Points on a hilly landscape, in no order, each with its height.
A ball rolls from a point to the lowest of its 2 nearest points, and stops where none of them is lower. Distance is the straight distance between rows; heights are no part of it.
vinor: [-13  11  -2  -2   4  -5  -2  -4  -8  -9  -5 -28  11 -30  27 -38   0 -19
   2  31]  h=503
lar: [ 42  -1  -4  -7   8  -5 -24  14 -17  18   7  -2  30 -17 -12 -10 -29 -21
 -22  -5]  h=416
vakal: [ 62  -9  -8 -15  22   7  -8  23  -4   4   5   5 -29   3   0  14  -1 -24
 -27 -15]  h=754
delu: [-34  17  -6 -27  -7 -32  23 -16   6  23  26   4  36  11 -29   3   7  -1
   8  13]  h=428
gesav: [-12  22  15  16   4   8 -17   9 -30 -14  12  -3 -12 -17  -3   0  10  -1
  -3 -14]  h=292
bip: [-39   8  13  17   1 -11 -12  -7 -19  50  -9   9  -4  -8 -17  -4  10  18
  15   9]  h=493
Genaz: [-33  27  20 -14  -9 -10  27 -36   2 -41  10 -22  -4  34  28  16   6  -9
   1  13]  h=333
gef: [-48  15  -3  26 -28   8  19 -15  37 -35   5  -2   3  33  -8   8   1  16
  20 -13]  h=284
ruti: [ 20 -14   1  10   2  15 -23  22  -3  -6  -6 -10  20 -39  -1 -13 -21  11
 -12   3]  h=258
ludut: [-16   6   4  12  13  12  -3  12  -8  -4   7   1  -8 -14  -7   0  19  11
  -4  -9]  h=195
Lizi: [ -6 -19 -21  -5  19  -2  22  22  21  18  22  22  11  13 -47  20  26  14
  -3 -22]  h=598
mur: [-14   4   7 -21  13   6  27  -4  13 -13   9  15   6  30  -4  38  32  10
  -7  -8]  h=249
rupe: [ 16   6   7 -14 -34  -8 -13 -19 -22 -15   2  -2   2  11  12  -8 -29 -16
  10  -1]  h=443
danu: [ 21 -35 -27  -6   2   1  11  18  28  34   9  30  20  10 -43  16   3  16
  -5 -22]  h=605
rari: [-21   8   7 -25  10 -13  18  -8  -6  16  14  22  13  28 -23  25  23   9
  -7  -6]  h=341
Mok: [ 11 -24   4   1 -14  15  -8  -4   1 -16 -19  -1  26 -21  12  -9 -23  24
   2   2]  h=346
Lag: [ 30  -6  11  10  24  19 -28  23 -17  10 -15   1 -17 -24  -7  12  -4   8
 -18 -14]  h=201
sini: [-19   9  16   7 -13   1   0 -21 -17  -7 -17  -6 -16   5  23  -8   2   9
  14   8]  h=571
giga: [ 20   4  -3   1 -30   5  -2  -9  -6 -26   0  -3 -18  17  20  -9 -10 -20
  13  -7]  h=494
kabe: [ 64 -16 -13  10  -7   7 -37   8   2   9 -16  -1 -11   1  11 -14 -26 -33
   2  -1]  h=716
Zosa: [ 33 -10 -18 -29 -24 -16  -2 -14   0   3   1  -7  42  -5  10 -28 -43 -26
  -2  21]  h=235
tasu: [-12 -20  -9  12   0   6  -2  10  10  28  -8  21   3  -2 -25   3   6  20
   8  -5]  h=549
nogir: [ 64  -3 -14 -16  18   2  -7  30 -10  -2  23   4   0  -8 -15   6 -13 -33
 -35 -21]  h=771
Vuros: [ 16 -24  -3  27  18  19 -24  36  17   7   3  -8  -1 -42 -14 -12  -8   6
  -7  -1]  h=182
livid: [ -5   1  14   6 -17   5 -15 -11 -20  14 -10  27 -17  16 -11  17  -4  16
  14 -19]  h=636
doko: [-23  18   2 -14  -8  -6  30 -24  20 -30  10  -4 -11  54  18  23  19 -14
   6  -2]  h=222
Muger: [ 38  -4 -11 -25  -9  -6  -4   4 -11  -5  10  -2  38  -8  -7 -11 -35 -26
 -18  -3]  h=350
Kotu: [  1   7  -4 -16  25 -11   7  -1 -10  17  -1  -4  -7   1  13  -9  21 -23
  -8  19]  h=354
dod: [  1  20   5 -22   5 -14   7  -8 -29  -6   8  -6   0   6  15  -2   4 -20
  -8  13]  h=445
mudeb: [-37  20  23  -3  -7 -13   0 -25 -21  -2  -6  -9  -1  -8  18 -10  -3  14
  10  22]  h=529
Govo: [  5 -10 -19   4 -21  11  26   1  38 -30   8  10 -14  31   4  11  10   4
  13 -12]  h=581
noki: [-28  10   0  31  14   9  16   8  15 -12 -17 -11 -37  -4  27 -12  19   6
  13   3]  h=875
mov: [  0  -6  29  -4 -39 -11 -26 -39 -36  24 -17   8   8   0  -2   6 -38  25
  11   7]  h=580
Mati: [-36   6   5 -20 -19 -20  19 -23   4  17  13  17  22  23 -26  14   5  15
  12   6]  h=395
bunam: [ -7  -8  18 -18 -30 -15  -4 -40 -20  12 -16  12  10  14   9   9 -26  25
   9  12]  h=541
vilu: [ 17 -22  10 -22  -1   6   3 -13  -7  -3 -29   4  37 -10  16  -1 -31  32
 -17   2]  h=427
tovu: [ 23  -9   1  22  -2   2 -23  -5   4  22 -30  -9 -45  13  33 -15   2 -19
  20  12]  h=430
resa: [-14  19 -22  17   3  -6  19  13  21 -11   9  -9 -26  10   3 -23  23 -25
   6  -5]  h=651
nepuv: [  8  17   4 -26  -2  -4  22 -11 -10 -30  14  -5   6  21  19  14  10 -26
 -11  -3]  h=525
Rogu: [-48  31  13 -11  -2 -32  16 -34 -11  18   3 -14 -14   8  17  -7   5   0
   9  32]  h=481
rogag: [-25  25 -32  14  -1 -17  36  -1  46 -31   2 -16 -27  31  14 -17  12 -27
  12  -3]  h=630
nof: [-34   9  12  -6   9   0  -4   3 -12 -14  13  -2  42 -27 -16   2   4  21
  -8   3]  h=528
Katib: [ 24 -16  15 -23   2  16   2  -7 -12 -27 -21   4  30  -3  15  23 -20  27
 -27 -10]  h=501
Pesi: [-10   9  -3 -11   8   9  32  -6  27 -33  16   6 -19  49  12  38  36  -7
  -2 -13]  h=106
Pef: [ 51 -14  -4  32  -5  13 -41  16  10  12 -16  -9 -22 -14   9 -13 -16 -25
  10   6]  h=707
poga: [ 17  -2  -5  28  18  12 -19  28   4  -3  12 -11 -43 -21   4  -8  14 -16
  -3  -3]  h=687
pove: [ -3  -4  -4  14   8  20   8  16  15 -37   3 -21  -2 -32  21 -16   4   6
   1   6]  h=843
fur: [ -1  11 -10   3 -11 -17  -4  -7   5   7  -3 -22  -9  -3  26 -40 -10 -36
  15  27]  h=512
podup: [ 26 -17  11 -31  22  17  17  -3  -2 -31 -22   0  16   1  16  33  -2  31
 -31  -5]  h=561
Zuda: [ 30 -11  -4 -11  24  -4 -13  17  -8  31  -3   9  28 -16 -20  -2 -17   2
 -27  -8]  h=467
pige: [ 21   4  13  16  18  15 -36   6 -24  21 -29   4 -41  -8   9   7   5  -3
   0  -5]  h=303
Larap: [ -7   8  11  -9  -8   9  -4   0 -15 -29  20   2  48 -14 -21  15 -12   8
 -16 -14]  h=570
Filos: [-17 -20  15 -23 -15  -3   8 -28  -5   1 -25   9  36  -2  12   9 -21  39
   4  16]  h=492
zap: [-12  21   4   5  23  -1 -18  13 -21  -3  13 -27   7 -41  10 -29   7 -24
  -8  20]  h=442
bof: [-36  30  16 -25 -13 -28  27 -45 -11  -9  11 -20  -5  18  24   3  -3  -7
   2  30]  h=429
zat: [-18   7   3  11  31   5   3  14 -12  20   7   7 -24 -10  -9   6  35  14
  -4  -9]  h=85
pava: [  4  -4 -11  -2  40  -5  13  14   9  34  -8  -1 -33  -4  14  -4  34 -10
  -4  15]  h=261
dozad: [  8  -3  14  10  -8   3 -34  -3 -26  38 -21  25 -12   8 -14  10 -11   9
   7 -11]  h=640
kobar: [-43  -5  19  14  -1   6  -4 -10 -12  22 -22  10  10 -19  -9   5   2  43
  13   5]  h=460
zinu: [ 38 -14  -6 -24 -39 -17  -6 -26 -12  -9  -7  -1  24  15  14 -12 -48 -21
   0   6]  h=355
lofu: [ 26 -12  -1  -8 -16  13   9  -7   7 -35   0   5 -10  23  14  11  -3   1
   6 -15]  h=540
reb: [ 71 -26 -18 -12  -1   6  -9  14   6   2 -10   7 -19  10  12   3 -20 -23
 -11  -9]  h=734
Mag: [  5 -11   4  -7  18  -8 -15   6 -14  49 -15  13  24 -16 -18  -2 -10  11
  -9   5]  h=510
rereb: [-47 -15  -1  13 -10   8  26 -12  24   1 -24   9  11   3  -3   6  14  43
  22   5]  h=382
Sopaz: [  2 -10   1   1  47   2   4  17  -1  38  -8   6 -23 -14  -4   7  32   9
  -8   7]  h=188
dabe: [-18 -13 -14  10   7   2  17  17  29  14  14  21  -4   6 -34  12  23  22
  11 -14]  h=577
mise: [-42  -5   2  21 -22  16  20  -8  31 -17 -10   8   2  16  -4  15  12  38
  23 -11]  h=342
nar: [ 36 -23   3  14  36  11 -21  46   2  14   5  -4 -17 -35 -15   9  -6  10
 -24 -10]  h=90
Dinup: [-22  37  12  13   4  -5 -15   2 -32 -13  21 -13  -2 -15   1 -20   6 -21
  -6   4]  h=374
Morib: [-32 -31   5  12  -2  14   8  -1  13   9 -28   5  18 -19  -1  -3   1  46
  13  10]  h=423
rut: [ 26   1  15  20   8   1 -42  -8 -17  32 -35 -10 -39  -4  30  -6   2 -23
   9  17]  h=379
Vef: [ 19   2 -17  16  -3  -2 -13  -1  12  18 -11 -11 -30   4  26 -30   0 -36
  16  19]  h=471
Vov: [-13  -6  -5  23  12  14   4  14  19  -7 -13 -18 -22 -26  22 -19  12   9
   7  14]  h=860
sozok: [-10   5 -31   3 -19  -5  34   4  49 -25   9  -9  -2  30   0  -6  11 -11
  16  -5]  h=607
Tepi: [ 13  13  -6  12  14  11  -6  30  -7 -40  36 -20   2 -34  -6 -15   8 -24
 -12  -9]  h=815
Pabaz: [-13   7  13   8 -13   5   1 -12  -9   0 -16  10 -29  20  10   9  11  11
  10  -7]  h=606
ketib: [  3   5 -20  20  18   3   3  28  17   0  19  -6 -38   0  -5 -16  25 -21
   2  -8]  h=670
ruf: [ 14  10  -5   0   7   5  -7  20 -15 -25  38  -4  10 -12 -17  -2   5 -24
 -16 -18]  h=801
vebu: [ -3   4  25  12 -28  -7 -41 -23 -41  33 -20  14  -5  -4  -8   1 -35  13
   8  -1]  h=609
Nozu: [-49  27   2  16 -42 -17  20 -35  29 -30  13 -11  -4  49   1  15  -9   2
  22 -11]  h=221
maki: [  1   4  -4  11   5  18  -3  23   2 -45  19 -24  15 -40   3 -20   1  -5
  -8   0]  h=828
risu: [ 35   2  -9  -9   8   7  -4  21 -11 -17  29   6  18 -11 -22   8  -9 -21
 -29 -28]  h=786
bek: [-20  -9  -6 -14   4  -5  13   3  10  -2   8   2  44 -12 -21  -3   3  16
   1   1]  h=491
Lozuf: [ 25  -3 -13 -26  -6   5  22  -2   7 -31  15   3   7  22   8   8   6 -16
  -4  -6]  h=574
Legi: [-25  -3 -16 -29   4 -25  23   3  13  17  22   1  55  -4 -40  -2  14   7
   1   9]  h=458
gazal: [-19  -2   3  -2   7 -12 -10   2 -12  43   4  16  16  -8 -29  -2   2  11
   1   0]  h=519
ditod: [-55  29   3   1 -35 -24  24 -34  22 -15  16 -12   8  33 -11   9 -11   4
  18   7]  h=157
ripeg: [  7 -21 -10  -3  -2  -1   1   8   6  42  -7  38   6  17 -36  18   2  19
   3 -20]  h=578
Lasu: [ 44 -15  -5  34   9  15 -33  31  15   5   4 -15 -45 -24   4  -6   0 -29
   1   4]  h=698

Two balls start at each pair of points below. Name the first point that both come to, or write none.
zap, dod => zat
nof, mudeb => Pesi
Vef, lofu => none
Larap, pove => none

For each start below, name the point where the ball stops.
gazal => ditod
livid => Pesi
fur => nar
risu => Zosa
rogag => Zosa
Mag => Zosa
Vov => Zosa
dozad => nar
podup => nar
vinor => zat
Katib => nar

Call two points neighbours if one is among the 2 nearest of the other. Go from one point of each pair to the other, from neighbour to neighbour, staying as low as possible. Name the highest point that can't be avoided.
ditod, nar => Lozuf
Zosa, Pesi => dozad
ditod, Zosa => gazal
zat, nar => fur
